A landscape with many valleys, sampled at points; each row gives a point and its height.
A ball rolls from a point to whichever of its 2 nearest points has the largest drop for the distance, and stops where none of them is lower. Distance is the straight distance between rows; heights are no part of it.
zuz (h 0.78): [150 155  77 119 109 132 103 199 116 130  84  87 133 124 138 111 128  63
  62 118]
rudir (h 3.66): [134 137 132 126 107 149 142 104 125  94 126 140 191 138 174 147 123 129
 165 144]
fafu (h 3.19): [141 176 179 150 102 126 136 107 124 117 153 104 147 145 171 103  93 140
 166 145]
vedi (h 1.82): [180 187  97 146 138  92 146 109 105 113  90 109 106 138 137 181 111 131
  98  70]
pim (h 4.45): [153 172 167 130  88 109  77 173 109 142 131  52 181 124 121 105 125 132
 131 183]
lazi (h 3.15): [147 197  66 166 130 100  86 152  98 134 121 115 105 121 101 117 105  81
  79  96]
vuzis (h 3.36): [114 150 122 130  97 150 144 114 161  89 150 165 165 121 180 135 119 170
 150 116]
Rumun (h 3.83): [169  82 108 131 138 144  93 154 156 104 117 111 158  97 165 106 116 119
 111 117]
pag (h 5.37): [173 202 103 164 153 105 109 101  98 117 132 134 108 133 103 128  75 153
 132 100]
girop (h 1.74): [126  85 100 104 167 146 122 146 131 150  90 129 108 131 119 128 139  46
  93 126]
lag (h 6.10): [124 105 123 146 160 116 157  99 122 137 145 149  50 138 114 120 101 147
 137  94]
buf (h 1.99): [101 194 117 162 115 117  68 151 118 148 175 121 154 102  98  83 108  89
 127 143]
tepem (h 5.84): [142 129 170 139 121 106 152 106  88 109 114  90 133 178 203 133 119 119
 181 123]
Nom (h 4.56): [103 145 180  78  91 153 189 104 131 107 113 109 100 109 137 168 164 123
 145 161]
sogot (h 2.35): [112 157 132 151 114 122  72 138 130 142 167 144 177 117  69  85 107 135
 138 164]
pifu (h 3.69): [115  52 124 125 101  70 128 154 106 152 121 107 112 177 147 134 167 123
 111 121]
fiso (h 4.43): [118  94 178 151 126 131 165 122  89 138 165 122  74 179 143 100 115 186
 184 107]
vom (h 4.26): [ 98 107 121 141 126 117  96 108 129 120 171 182 207 154 117 114 137 186
 157 153]
rugeb (h 3.70): [103 161 111 130  98 105 117 118 108 110 140 130 114  97  62 139 131 141
 118 155]
ton (h 4.95): [169 137 147 133 157 142  98 142 149 141 120 147 161 158 126 135  92 135
 137 147]
ropi (h 1.21): [197 171 128 127 149 155  99 155 120 118  89 104 146 117 109 118  76 114
 131 153]
pekaz (h 0.77): [117 158 117 124  79 123 135 112  87  75  87 111 149  93 123 159 161 142
 150 146]
Biru (h 5.03): [ 94 119 160 119 165 162 139  88 188 131 194 187 153 121 138  87 106 136
 149 141]
Zev (h 2.33): [130 125  93  99 207 161 140 107 132 144 105 219 136 138 109 156 147  95
 128 138]
favo (h 3.41): [164  63 200 125 181 136 142 105 135 179 102 121  91 134 104 130 134 118
 185 137]
gatev (h 4.44): [ 66 100 142 146 114 118 128 112 116 125 187 167 162 142 125  87 127 177
 182 138]
nuzu (h 3.95): [ 86 108 148 137 136 108 101 109 130 157 158 141 136 141  61 103 140 107
 129 154]
ruk (h 6.59): [ 90 105 118 125 178 170 135  83 141 130 143 191 184 129 144 121 135  92
 154 138]
vuva (h 1.85): [157 160  85 140 125 112  78 146  73 108  82  96 147 131 142 121 123  87
 115 130]
Duzup (h 5.23): [110 158  90 143 152 156 112 106 173 100 174 186 152  92 137  82 104 115
 112 118]
davig (h 2.62): [164 167 138 156  98 107 150 142 136  94 140 117 115 147 169 156 106 205
 125  99]
moki (h 5.18): [108 166  76 119 123 129 144 109 145  89 152 179 113  94 100 149 137 188
 104 120]
puvul (h 3.96): [153 199 157 128 117 116 174  92  95 100 102  68  73 101 117 154 123 170
 127  95]
ruki (h 3.03): [135 165 150 135  97 151 163 120 149  87 146 150 124 121 172 152 111 218
 152 105]
sobod (h 2.63): [121  59  79 151 107  80 129 140  83 116 127 111  74 125 129 116 141 165
 131  77]
Lub (h 4.98): [109 131 139 115  81 132 126 135 159 105 155 139 137  95  90 153 134 194
 116 163]
Voz (h 4.73): [ 88 137 160 124 133 124 178 104 122 141 155 182 107 184 170 147 140 145
 153 118]
zoma (h 3.09): [102 142 118 121 146  95 107 127 115 155 129 172 135 193 100 156 152  96
 104 154]
debon (h 5.90): [ 79 202 128 133  57 128 125 110 104 100 138 117 182 112 143 122 147  88
 159 154]
bilot (h 5.27): [164 174 114 157 144 122  99  95  90  85 106 142 141 128 141 123  88 131
 166 110]
sem (h 4.29): [178  99 135 132 199 141 102 136 143 163 118 137 109 139  98 115  91 101
 127 125]
Lakim (h 5.17): [185 144 143 141 177 147 111  96 105 116 102 145 144 135 150 137  86 120
 186 141]
Novu (h 2.64): [121  91 144 139 166 106 118 111 124 167 139 165 118 174 123 120 123  96
 138 126]
Milon (h 3.53): [136 164  61 144 179 118  87 152 114 133 143 179 150 144  94 109 105 126
  93 135]
devaf (h 3.55): [151 127 100 138 163 118 109 111  85 123  95 123  99 112  86 125 112  73
 131 129]
Rop (h 6.08): [ 99 139 140 173 106  88  99 113  98 151 175 118 174 156 153  73 103 105
 172 143]
kavu (h 3.82): [113 154 197 103 107 131 149 109 133 150 131  94 116 145  97 154 138 103
 143 188]
Sono (h 4.28): [157 137 133 108 102 120  77 176 106 126  95  36 169 103 130  95 141 107
 105 171]
Nef (h 4.10): [128 110 137 123 136 129  92 119 135 140 137 164 178 157  93 146 137 157
 153 174]
konu (h 1.94): [143 114  75 150 127  78 108 124  89 120 114  87  67 103 104 107 118 116
 112  96]
Davol (h 5.28): [129 168 141  99 108 123 191 118 115 116 117 113  50 128 122 193 154 182
 117 124]
Dilip (h 1.36): [156 147  74 121 115 152  92 186 103  97  65  99 178 103 144 116 120  88
 101 135]
Fepa (h 1.55): [120 122  78 153  84  95  76 169 106 124 137  79 126  72 127  89 148 100
 112 112]
zekik (h 3.87): [ 93  69 125 121 132 145  73 162 173 164 121 132 165 120  53 100 162 117
  97 129]
nivis (h 6.43): [ 91 177 127 132 143 143 142  89 126 124 130 158 122 146 144 119 112  53
 133 137]
dop (h 3.97): [134 125 125 124 178 121  91  96  97 125 134 197 165 137  66 147 122 170
 166 166]
Dak (h 3.30): [107 126 131 120  73 131 168 131  86  77 102  68  91  82 159 106 166 147
 138  94]
Savez (h 5.45): [100 191 158 133  90 130 172 110 159 106 157 129  92 120 155 135 118 146
 107 115]
Sadu (h 3.73): [101  59 145 108 118 134  95 144 158 153 109 117 191 142  86 136 178 118
 119 148]
merov (h 2.82): [105 148 117 107 153 155 162  99 154 130 127 167  69 117 129 145 137  57
  99 108]
tet (h 5.55): [110 202 160 127 111 144 157  90 152 115 153 136 103 106 118 127 102 118
 140 142]
gozes (h 2.25): [164 161 122 141 134 136 163 112 146  91 126 116  60  81 144 132  91 174
 119  79]
mib (h 3.60): [ 96   6 153 128 118 124 132 145 146 151 134 124 144 149 148 116 164 145
 149  98]
lilu (h 4.19): [180 104 156 109 111  93 125 162 143 130 112  80 139 153 176 158 142 195
 113 146]
Nudu (h 3.31): [139  96 133 101 132 160 180 131 149 115 118 124  77  94 164 143 146 142
 125 108]
nunun (h 3.16): [148  89 201 109 151 127 142 141 172 180 123  94 132 168 139 135 139 118
 136 138]
nugis (h 4.14): [174 139 117 106 113 147  88 212 135 120  93  73 160 103 118 107 123 122
  76 164]
Lop (h 3.90): [164 167 127 180 100  76  83 157 121 138 149  93 150 168 178 102  93 142
 123 120]
laro (h 2.93): [135 103 139 132 113 121 134 109 115 102 114  85 112 103 159 100 125 120
 160 120]
Vorik (h 3.08): [119  92 128 114 148 168 184 122 163 117 150 166  57  87 130 138 128 181
 127  93]
kuv (h 3.80): [115 107 123 134 167 100  79 139 116 174 139 138 133 146  22 105 121 119
 100 156]
Limug (h 5.96): [104  90 113 140 150 122 164 108  82 119 122 170  73 155 171 132 146 137
 167  77]
soru (h 3.11): [150  90 141 113 166 147 147 110 132 160 102 138 115 154 168 148 131  75
 145 129]
tepug (h 4.67): [101 102 128 150 116 109 108 138 163 130 182 145 115 116 118  92 110 168
 127 121]
tubav (h 6.00): [ 63 177 118 152  75 102 132  88  88 114 138 131 176 154 166 132 141  95
 165 118]
fugim (h 1.90): [155 191 119 151 141 146 119 114 143 105 126 130 147 117 161  97  69  90
 132 108]
Figo (h 5.26): [ 83 143  91 146  55 111 142 146 128  85 143 106 126  73 164 118 160 147
 113  78]
pegi (h 4.04): [ 73 164 166 105  85 115 142 125 149 157 158 121 130 160 104 142 137  92
 107 177]
Reg (h 4.50): [162 139 149 127 149 127 100 169 116 164  98 106 142 168 110 115 102  80
 109 163]
kifog (h 5.65): [109 164 153 128  85 142 130 113 165 112 177 131 149 107 129 116 120 127
 136 151]
Dip (h 6.28): [158 124 143 129 155 187 114 116 162 124 124 120 204 123 170  94  77  97
 157 149]
Bega (h 3.13): [134  39 192 107 136 145 149 142 171 157 116  75 137 126 174 100 146 149
 139 125]
Zugup (h 4.02): [ 95  89 160 133  89 106 152 142 114 147 157  89  88 138 155  96 151 127
 130 115]
Mola (h 3.81): [ 93  21 142 126 105 129 157 149 118 141 128 109  76 140 159  99 161 142
 132 101]
Zof (h 4.54): [218 147 127 109 156 164 128 146 145 112  79 107 133 104 145 174 116 153
 114 145]
tak (h 5.93): [119 106 150 151 133 102 141 105  67 119 130 118 123 173 170 102 111 127
 201 115]
noga (h 4.42): [ 62 133 153 103  67 137 172 109 109 104 128 102 101 108 127 134 171 111
 142 143]
Basop (h 4.63): [165  93 165 103 161 167 164 139 202 169 130 170 111 106 137 175 139 167
 128 127]
sapor (h 1.59): [115 140  97 148 115 125  63 188 133 138 155 112 157  87  85  85 119 101
 106 145]
diru (h 3.18): [152 147  76 128  95  81 114 150 115 120 109 115 128 140 101 188 144 175
  97 132]
tol (h 1.14): [113 118  76 148 104 125  80 150 127 109 127 122 157  70 126  91 120  95
 121 122]
vule (h 4.40): [106 117 181  99 135 175 133 135 211 163 132 136 145 129  84 136 145 112
 112 154]
ripuz (h 4.27): [122 141 102 115 132 150 103 201 166 166 134 128 136 135  80 123 118 101
  51 144]
gadi (h 5.78): [101  66 177 114 112 144 173 122 113 136 142 133 116 160 159 124 148 149
 171 119]
mes (h 2.68): [123 129 136 125 115 124  70 155 117 137 127 124 176 122  31 118 128 146
 129 185]
datul (h 6.15): [ 97 123 139 157 135 129  94 107 138 173 182 127 173 147 130  73  97  80
 148 136]
Padad (h 6.01): [ 96 116 157 158 121  69 114 102  70 150 145 106 130 171 140  99 117  96
 180 138]
Tosad (h 3.92): [157 180 173 116 119 107 173 110  87 103  89  51  78 125 178 126 140 183
 129  88]
soris (h 4.38): [208 103 131 107 132 140 122 167 161 112 101  95 149 114 156 157 134 199
 106 137]
dizo (h 4.72): [113 109 167  90  86 155 186 112 115  85 111  94 109  93 138 146 153 172
 168 142]
Ladog (h 2.65): [123  68 102 108 118 165  97 157 166 112 114 118 173  79  97 116 159 119
 101 138]
pitis (h 2.89): [110  97  67 138 131  97 106 110  85 102 104 163 122 125 113 144 147 138
 142 110]
lere (h 3.93): [149  90 144 114 105  72 141 148 103 140 102  76  98 161 167 150 163 164
 109 126]
vod (h 1.26): [164 204  86 150 110 114 121 137 123  99 110 111 117 118 109 152 104 141
  83  90]
gal (h 3.38): [ 96  42 165 131 115 143 131 142 185 158 143  89 178 130 143  95 144 132
 136 121]
Kemom (h 5.31): [105 112  99 119 155 182 115 129 190 113 140 183 174  87 133  97 121 105
  97 127]
panev (h 4.92): [104 106 132 133 102 104 109 135 128 139 146 130 164 153 143 122 128 115
 143 148]
nesol (h 3.24): [ 66  87 114 107 119 119 156 115 137 135 150 162 103 156 146 136 156  87
 111 122]
noru (h 3.50): [162 166 171 150 134 133 146 121 155 113 163 104 109 124 182 104  70 140
 140 113]
zez (h 6.09): [ 86 154 106 139 119 100 103  99  75 110 128 160 181 156 141 134 144  99
 160 143]
fekem (h 3.65): [183  72 130 128 164 166  87 165 147 126  85 119 191 126 137 104 107 106
 132 118]
zafif (h 1.57): [185 140 101 148 119  68 130 145 106 121 102  75  93 154 175 148 124 158
  81  70]
Pelar (h 4.81): [101 142 153 122  88  89 137 126 112 141 144 109 118 177 157 134 144  91
 138 146]
bur (h 6.21): [118 141 150 146 157 165 124  98 156 139 161 124 175 134 150  80  77  76
 157 145]
tebu (h 2.67): [134  97  67 124 121 114  93 140  95 114 103 130 126 102  80 144 147 125
 105 127]
keki (h 6.04): [126 111  98 145 166 122 183  96  90 130 111 157  33 142 141 131 121 125
 131  57]
tivu (h 2.13): [137  72 115  99 121 134 151 136 158 144 111 141  87 107 107 185 176 164
  98 119]
Mek (h 3.12): [110 149  90 111  81 162 108 182 171 113 133 130 188 110 129 137 139 106
  82 150]
para (h 1.83): [168 166 107 130 120 113 137 132 140 114 114  82  75 100 142 138 105 152
  84  90]
gufor (h 3.63): [118 115 190  93 139 160 154  98 133 153 103 125 129 125  92 157 159  94
 158 174]
Fir (h 3.49): [109 163  94 142 107  67 111 121 108 136 178 137  98 125  56 134 131 173
 106 132]
noked (h 5.04): [156 126 166 114 142 148 191 111  97 108 105 109  66 121 163 155 130 179
 174 120]
Mok (h 2.81): [101  51 185  86 124 151 158 127 148 141 107  83 148 112 144 116 172 139
 162 151]
vev (h 3.32): [121 152  61 131 157 107  97 143 103 135 120 177 130 178 108 149 131  93
  81 135]
gif (h 3.62): [132 163 154 126  72 113 166 138  83  88 113  53  80 102 179 104 153 192
 129  86]
Nomo (h 5.06): [188 135 154 145 156 132 102 132 127 134  99 124 171 175 180 127  81 105
 165 145]
Tosot (h 6.54): [ 72 150 129 117 148 163 149  55 127 116 152 173 186 124 127 110 126  93
 173 165]
seb (h 3.52): [166  93 127 107 155 131 146 133 128 112  79 108  97  94 154 150 152 117
 128 123]
viko (h 3.51): [168  46 144 114 173 161 115 138 152 151  77  97 167 120 163 109 138  92
 159 126]
bub (h 1.95): [134 170  96 146  90 121  91 141 128  76 135 147 183 121 115 157 127 189
 130 147]
teba (h 6.48): [ 92 191 125 116 154 159 132  87 129 122 155 186 171 155 130 109 119  75
 129 161]
Sov (h 3.72): [165 172 111 131 115  97 184 111  92 116 106  67  45  95 111 149 121 179
 107  48]
Baf (h 5.62): [142 192  90 170 107  95 139 107 117  96 141 137 117 103 136 132  98 192
 108  32]
Vipat (h 4.13): [146 129 134 160  88  77 121 148 107 110 143  83 128 139 179 103 109 156
 140 103]
Puniv (h 2.06): [112  97 140 107  81  84 112 135  95 125 116  80 127 118  97 147 174 138
 118 158]
modut (h 4.39): [197  97 114 127 190 126 126 126 127 160  94 102  76 132 123 135 100  99
 116 115]
Kisoz (h 3.99): [106  64  99 137 176 129  65 146 167 158 133 171 173 136  52  94 148 149
 117 119]
mot (h 6.16): [120 140 129 153 149 100 152 114 154 150 172 140  47 142 128 121  98 125
  90 104]
Voli (h 6.69): [124  94 143 123 187 125 159  89 110 159 127 209 123 167 161 167 149 128
 187 125]
sen (h 1.54): [135  91  84 135  98  93 111 146  98 104 111  78  90  65 121  99 153 136
 109  98]
Fes (h 4.60): [ 94 152 145 150 120 120 127  92 135 123 201 175 179 141 146  85 104 157
 169 144]
dul (h 2.21): [122  91 176 103 178 183 158  98 171 178 115 181 131 110 113 153 157 138
 179 141]
Nif (h 6.37): [129 163 155 120 143 148 131 116 151 156 135 138 131 156 149 119  93  50
 111 144]
kufa (h 2.42): [124 125 138 131 102  95  93 151 111 149 127 101 131 137  65 133 150 126
 128 172]
timen (h 4.51): [222 138 120 117 183 149 141 137 126 144  73 130  97 132 148 173 106 119
 128 117]
Vozu (h 5.00): [ 67 137 133 140  87 111 160  93  78 107 141 143 102 144 142 118 150 129
 160 113]
laled (h 3.98): [184 121  99 126 132 152  89 192 174 123 105 110 158 111 138 115  97 132
  76 131]
Vilo (h 2.60): [161 161  72 116 133 124 111 156  76 118  73  92 115 123  67 168 121 114
  92 140]
gev (h 4.74): [178 118 166 109 168 166 141 132 195 155 126 138  92 117 124 148 112 126
 114 145]
dapad (h 2.39): [118  50 113  98 117 153 131 141 158 109 106 133 131  83 103 160 175 134
 108 131]
puneg (h 2.79): [138 166 156 153 111 141  94 120 126 121 147 113 201 128 138 100  93 132
 164 161]
sakan (h 2.51): [115  58 191  94 139 172 168 116 187 167 114 123 136 103 110 136 165 139
 165 136]
rima (h 4.23): [ 89 141 173 107 121 125 135 132 189 157 174 139 115 137  81 129 137 126
  91 158]
sez (h 5.35): [104 193 108 139 102 116 157 104 129 110 136 159 102 141 130 149 138 137
  94  96]
daz (h 3.33): [ 88 121  91 120  83 139 122 146 168 112 156 159 185 118 147 130 155 129
  98 131]
sirod (h 1.43): [119 206 100 129  80 132 108 114 105  74 109 142 168 108 111 166 129 146
 130 147]
Somu (h 5.88): [ 93  85 154 120 123 151 187 122  65 136 127 149  67 182 167 135 159 148
 176 102]
zok (h 3.45): [103  92 126 116 117  98 152 130 110 148 133 134  83 165 128 164 159 111
 104 132]
velin (h 3.84): [139 144 105 139 171 105  96  94 107 135 160 170 129 135  73 127 106 163
 131 150]
zilo (h 4.20): [137 205 144 116 148 121 124 116 115 148 123 142 113 170  77 156 104  92
 115 169]
venas (h 5.13): [ 66 148 109 141  71 124 152 115  95  83 145 128 104  92 139 121 157 156
 145  97]
vaga (h 2.85): [162 125 143 114 174 157 132 133 120 152  82 158 168 169 154 163 121  60
 147 155]
Zaf (h 4.64): [138 128 163 126 124  90 109 148 115 165 121 100 143 198 137 141 135  86
 115 150]
rom (h 4.25): [ 72 102 163 117  80 108 149 108  80 126 131  83 111 113  99 105 165 100
 165 160]
mas (h 4.33): [109 129 123 172  76 110 133 138 119 110 158  91 116 103 197  79 119 148
 153  89]
gaf (h 6.64): [ 87 109 148 114 180 148 166  85 143 162 140 195 164 170 169 147 148  98
 176 137]
Tul (h 3.37): [148  76 146 130 148 142 109 109 118 122 107 126 176 120 122 127 126 150
 183 144]
Duv (h 2.15): [165 136 110 152 111  85 125 149 139 131 143 121 117 167 165 149 114 175
  92  93]
tofo (h 4.87): [ 82 123 134 113 115 133 166  96  96 125 137 159 127 160 142 154 152 124
 182 133]
terar (h 3.68): [156 152 122 163 118  93  91 141 122 129 142 147 174 195 170 136  98 136
 127 123]
sapa (h 4.65): [148 123 173 121  89 114 110 151 130 125 124  69 171 131 142 126 134 162
 147 175]
koro (h 4.53): [188  83 149 117 147 137 144 158 177 149 123 130 110 117 147 169 136 204
 122 124]
Tobov (h 2.43): [123  96 131 116 126 169 111 134 129 141 112  89 193 111 146  88 121  58
 135 143]
Zuko (h 3.94): [146 174 137 128  96 137 110 163 151 128 128 105 165 130 155 112 102  96
 103 147]
Mabag (h 3.54): [ 98  88 103 113 107 136  97 158 150 142 123 156 199 147 126 145 164 120
  93 147]
Memat (h 4.91): [ 63 143 166 135 133 142 154  82 153 151 208 166 126 133 120  72 114 117
 156 147]
gezod (h 3.56): [178  95 177 119 185 138 122 110 108 182  82 144 132 152 106 154 130  97
 174 166]
Vedak (h 3.17): [141  64 143 124 124 123 125 130 108 116 104  91 125  98 120 118 147 147
 155 143]
rumap (h 1.34): [122 139  95 122 152 147 108 176 126 151  96 114 129 127 103  98 117  41
  73 135]
zapi (h 4.57): [ 91 122 185 141 141 130 175  98 102 146 179 172  93 193 149 122 112 172
 189 129]
vezi (h 5.61): [131 108 167 140 111 142 134 113 165 142 169 115 188 161 191 116  94 136
 153 138]
siviz (h 4.88): [129 137 182 112 103 145 179 117  90  96 112 100  96 116 138 158 143 211
 198 138]
Suba (h 2.91): [171 125  79 114 109 104 106 164  96 119  77  81 143 133  94 173 147 142
  89 154]
vopo (h 2.38): [127 117  55 136  99  92  99 165 110 116 115 120 122 111 124 137 151 113
  73 101]
vofe (h 5.53): [116  95 179  99  91 160 198 150 146 125 144 106  86 139 179 147 156 185
 133 129]
gisiz (h 3.10): [131  77  87 129 150 122 113 117 118  98 116 167 146 128 157 145 133 147
 152 111]
dal (h 1.48): [106 117 139 115  68 105 132 126  81  86 116  79 131  99 125 131 171 162
 160 152]
Lem (h 2.86): [ 95 130 134 121 145 155 169  99 158 114 171 191  98 111 136 117 119 177
 143 111]
lafun (h 2.90): [138 163  42 133 126 109  94 153  78 132  91 107 107 108  68 137 131  75
  78 119]
Kitom (h 4.08): [119  64 113 140 182 125  89 110 141 142 144 170 133 110  76  91 128 144
 135 121]
rem (h 4.18): [137  71 142 130 198 142  88 119 160 163 116 152 143 141  78 104 119 110
 148 119]
zed (h 1.80): [139 119  88 105 154 140 126 103 104 122  95 133 102  82  39 162 138 115
 130 162]
gimus (h 3.67): [127  98 114 126 172 114  97 133  93 159 104 119 112 135  47 120 124  90
 127 143]
kazi (h 2.87): [119 144 111 117 147 105 145 100 112 134 124 190 115 175 121 186 161 131
 121 141]
bod (h 3.23): [114 132  70 116 135 134 173 116 139 105 130 155  52  98 128 158 143 133
  71  65]
zus (h 1.73): [155 153 147 102 145 168 102 159 104 124  74  97 159 104  77 121 105  92
 133 187]
Vut (h 4.84): [119 116 155 135  85 128 116 136 151 105 156 115 165 116 122 123 126 193
 155 164]
Bopo (h 2.57): [132 105 113 101 190 171 124 139 128 155  79 187 164 150 111 163 151  61
 125 151]
godin (h 3.34): [166  97 123 122 134 144 131 128 146  96 112 151 157 115 179 154 123 178
 163 116]
domos (h 6.23): [123 152 139 140 121  99 122 147 158 163 164 124  84 154 131 111 112  89
  71 124]
nat (h 2.00): [128  94  72 136  80  98 127 158 139  99 128  91  96  91 159 128 158 133
  72  90]
Vosog (h 5.40): [135 146 163  98  88 134 182 144 153 106 125  89  81 117 146 162 156 185
 110 144]
buzel (h 2.40): [ 98  87 134 120 198 101 142  90 119 161 161 208 101 178 113 119 149 130
 136 122]
gosu (h 5.38): [114 154  82 146  77 104 146 132 109  76 107 113 114  94 174 143 152 155
  90  43]
Gitu (h 5.08): [115 128 105 116 121 132 132 119 146 113 162 148 105  95  53 165 137 201
  98 148]
Der (h 4.52): [ 87 131 129 151  98 123 144 128 140 120 184 140 101 120 164  87 114 138
 136  98]
som (h 4.85): [180 147 147 107 178 166 122 163 177 164 116 164 142 145 112 164 110 139
 109 152]
koge (h 2.30): [124  67 142  98 180 154 166 120 155 168 113 161  74 115 103 155 151 112
 133 119]
zak (h 2.41): [151 160 113 136 117 153  91 125 114  91 119 147 200 110 120 128 104 157
 164 155]
dega (h 5.73): [135  98 158 139 136 133 144 109 126 128 134 127 171 180 216 127 109 124
 186 138]
mure (h 0.54): [184 207 108 123 129 142 114 162 125 119 107  95 120 112 102 140  93 131
  86 142]
fodun (h 3.46): [147 149  86 124 137 115 188 106 105 118 103 108  40 104 116 173 130 146
  87  56]
Lofuz (h 1.45): [162 151  85 161 136 118  96 126 122  95 115 134 137 116 173  99  91  94
 116  85]
fum (h 2.59): [124 179 115 117 118 158 154 118 163 106 100 131  97 102 143 141 128  55
  78 120]
tal (h 2.14): [146 106 153  95 140 178 115 148 136 135  82  84 176 107 108 115 132  74
 127 164]
datu (h 2.69): [114 181 107 163 125 104 133  88  82  99 117 121 102 117 127 120 112 119
 140  72]
zun (h 2.70): [144 120 119 126 126 147 116 126 113  99 102  79 160  83 156  88 120  84
 145 134]
Duru (h 1.84): [139 123  97  88 127 131 137 149 153 137 110 135 101 129  80 202 156 147
  76 150]
vutak (h 6.31): [143 158 171 118 143 133 140 149 177 172 149 133 108 172 137 146 105  86
  88 154]
sif (h 5.48): [147 114 155 127 118 157 145 132 182 123 146 105 156 112 189 102 107 117
 127 127]
Sesa (h 6.35): [131 129 139 130 153 185  87 153 167 148 134 125 219 140 138  79  95  92
 126 142]
Dar (h 5.50): [141 183  58 166 114 103 115 120 109  79 113 125 121  99 152 128 125 147
  87  29]
nufa (h 2.05): [140  59 126 105 170 153 128 143 170 150 106 146 111 111 101 142 152  93
 100 115]
fudiv (h 3.04): [ 89 109 106 111 140 133 178 113 129 123 139 184  63 124 136 155 160 107
 101  97]
vos (h 3.35): [160  42 146 111 154 155 134 118 138 121  85 109 127  81 148 125 146 124
 154 114]
Kekas (h 5.72): [151 202  78 184 114  84  93 135 125 114 168 128 117 109 134 113  92 162
 102  67]
riref (h 5.79): [100 184 151 129  54 125 110 136 136 114 158 100 193 114 140 123 135 136
 138 172]
nepir (h 4.22): [112  99 167 156 100  90 142 146  88 146 161  82  83 156 159  85 119 173
 160 112]
Vofon (h 1.91): [ 90  79 167 107 180 166 136  99 172 164 144 162 144 128  99 122 148  98
 153 143]
lig (h 3.71): [140 150  84 159 178  86  88 113 130 137 172 171 116 134  96  92  90 141
 103 124]
zire (h 2.08): [133 148  73 107 185 156 120 101 109 126 101 184 121 108  73 160 143 111
 114 151]
Rosos (h 5.16): [154 155 160 115 130 137 203 107 112 132 113 138  45 126 133 194 143 208
 167 120]
febas (h 2.28): [122 102  55 165 129  69 101 128  89 137 153 132  83 121 100 113 124 144
 117  72]
ralu (h 2.18): [ 79  66 141 116 198 130 138  89 137 163 144 198 139 147  90 111 166 117
 162 130]
supam (h 0.84): [176 139 102 152 132 111 126 136 114  88 101 102 119 131 198 130 111 127
 104  74]
fodi (h 2.92): [109  80 170 127 133 119 141 133 161 179 153 126 115 172 147 115 131 105
 121 124]
Moze (h 5.14): [110 153 127 146 178 149 128  79 150 115 181 195 152 118 148  82  84 119
 150 117]
zor (h 4.03): [107 204 106 122 144 124 108 140 125 142 145 156 129 146  66 123 120  98
  80 163]
Bikon (h 4.77): [ 88 182 168 131 132 132 122  95 161 145 196 169 174 145 111  95 107 124
 143 173]
ludi (h 3.59): [136  67 150 111 120 153 145 113 120 100 109 118 163 116 179 135 134 165
 194 137]
vima (h 2.99): [ 96 193  99 176  97  94 125 101  97  99 154 124  93  77 101 114 121 159
 134  72]
maten (h 3.27): [163  49 172 127 180 132 151 119 132 169 101 124  94 136 172 128 129 107
 167 109]
Pori (h 5.25): [ 90 191  71 136 128  98 138  96 118  97 156 193 120 140 111 159 154 169
  93  94]
luko (h 2.96): [101  94 102 153  83 105 154 141  70  96 121  87  78 106 162  94 157 161
 133  59]
tenif (h 5.39): [126 101 123 123 119 176 138 141 212 117 156 150 151  99 155 109 111 126
  96 116]
tuni (h 3.39): [139 155  82 152 163 107  93 131  94 150 123 126  93 126  85  89  98  54
 103 123]
bosi (h 3.42): [159 138  93 137 105  96  87 156 113 116 113 125 167 167 138 162 125 156
 112 140]
Rufen (h 3.74): [182 158 142 139 120 122 114 150 160 130 134  87 119 123 167  97  83 120
  99 122]
fetaf (h 3.40): [136 102 212  93 161 168 157 121 176 183 103 114 147 138 129 141 137  84
 157 160]
tus (h 4.12): [148 189 118 117 119 152 120 203 168 143 129 120 138 142 133 124  94  89
  58 150]
bigo (h 4.41): [108 118 155 115 132 156 100 176 205 169 141 116 150 139  74 116 127 109
  65 145]
faro (h 1.51): [128 151  91  89 140 137 135 119 121 140 119 138  90 110  40 180 152 124
  85 160]
Kibo (h 4.79): [133 125 138 160 106 102  87 150 147 153 171 116 137 136 132  98 118 133
 124 130]
dibo (h 4.36): [167 174 159 109 167 128 119 137  99 157  96  99  97 153  81 141 101  75
 114 172]
larof (h 2.88): [122 108 113 112  95 172  94 190 168 132 115 109 213  89 116 104 132 104
  88 152]
kad (h 2.23): [154 173 116 117 125 120 106 170  73 131  72  80 142 133 102 136 126  81
 103 161]
nufo (h 2.29): [152 178 117 153 131 113 145  99  87  86  89 143 119 133 158 164 110 133
 135  56]
sete (h 4.09): [ 80  85 186 120 116  99 127 112 120 155 141  96 131 142  81 107 149 105
 154 158]
loni (h 2.66): [103  85 111 119 160 110 148 103 114 135 144 188 103 147 114 166 157 160
 136 126]
dep (h 3.86): [108 197 106 128 107 122  85 152 114 135 146 124 137 105  43 118 119 125
  97 164]
kupak (h 5.66): [ 80  83 171 102  88 185 205 141 113 133 149 120  97 157 178 115 166 171
 166 121]
Fafa (h 3.26): [ 81 147  97 158 100  79 110 103  83 117 179 145  97  96  85 105 135 155
 145 115]
somos (h 2.31): [153 212  96 131 120 159 134 133 143  96  97 127 129 105 157 124  96  78
  93 107]
Sof (h 2.61): [123 156 121 130 143 146 167  93 148 100 128 165  86 105 147 137 112 150
 138  95]

Call two points neighbours if one is among the 2 nearest of the other. Go from one point of each pair to the other, from neighbour to neighbour, staying as low as possible. Name the highest point that can't be avoided.
pekaz, tol -> mes
faro, zuz -> Zof
zuz, sen -> bigo
Vofon, zuz -> koge
mure, pekaz -> ludi
tol, sen -> Fepa
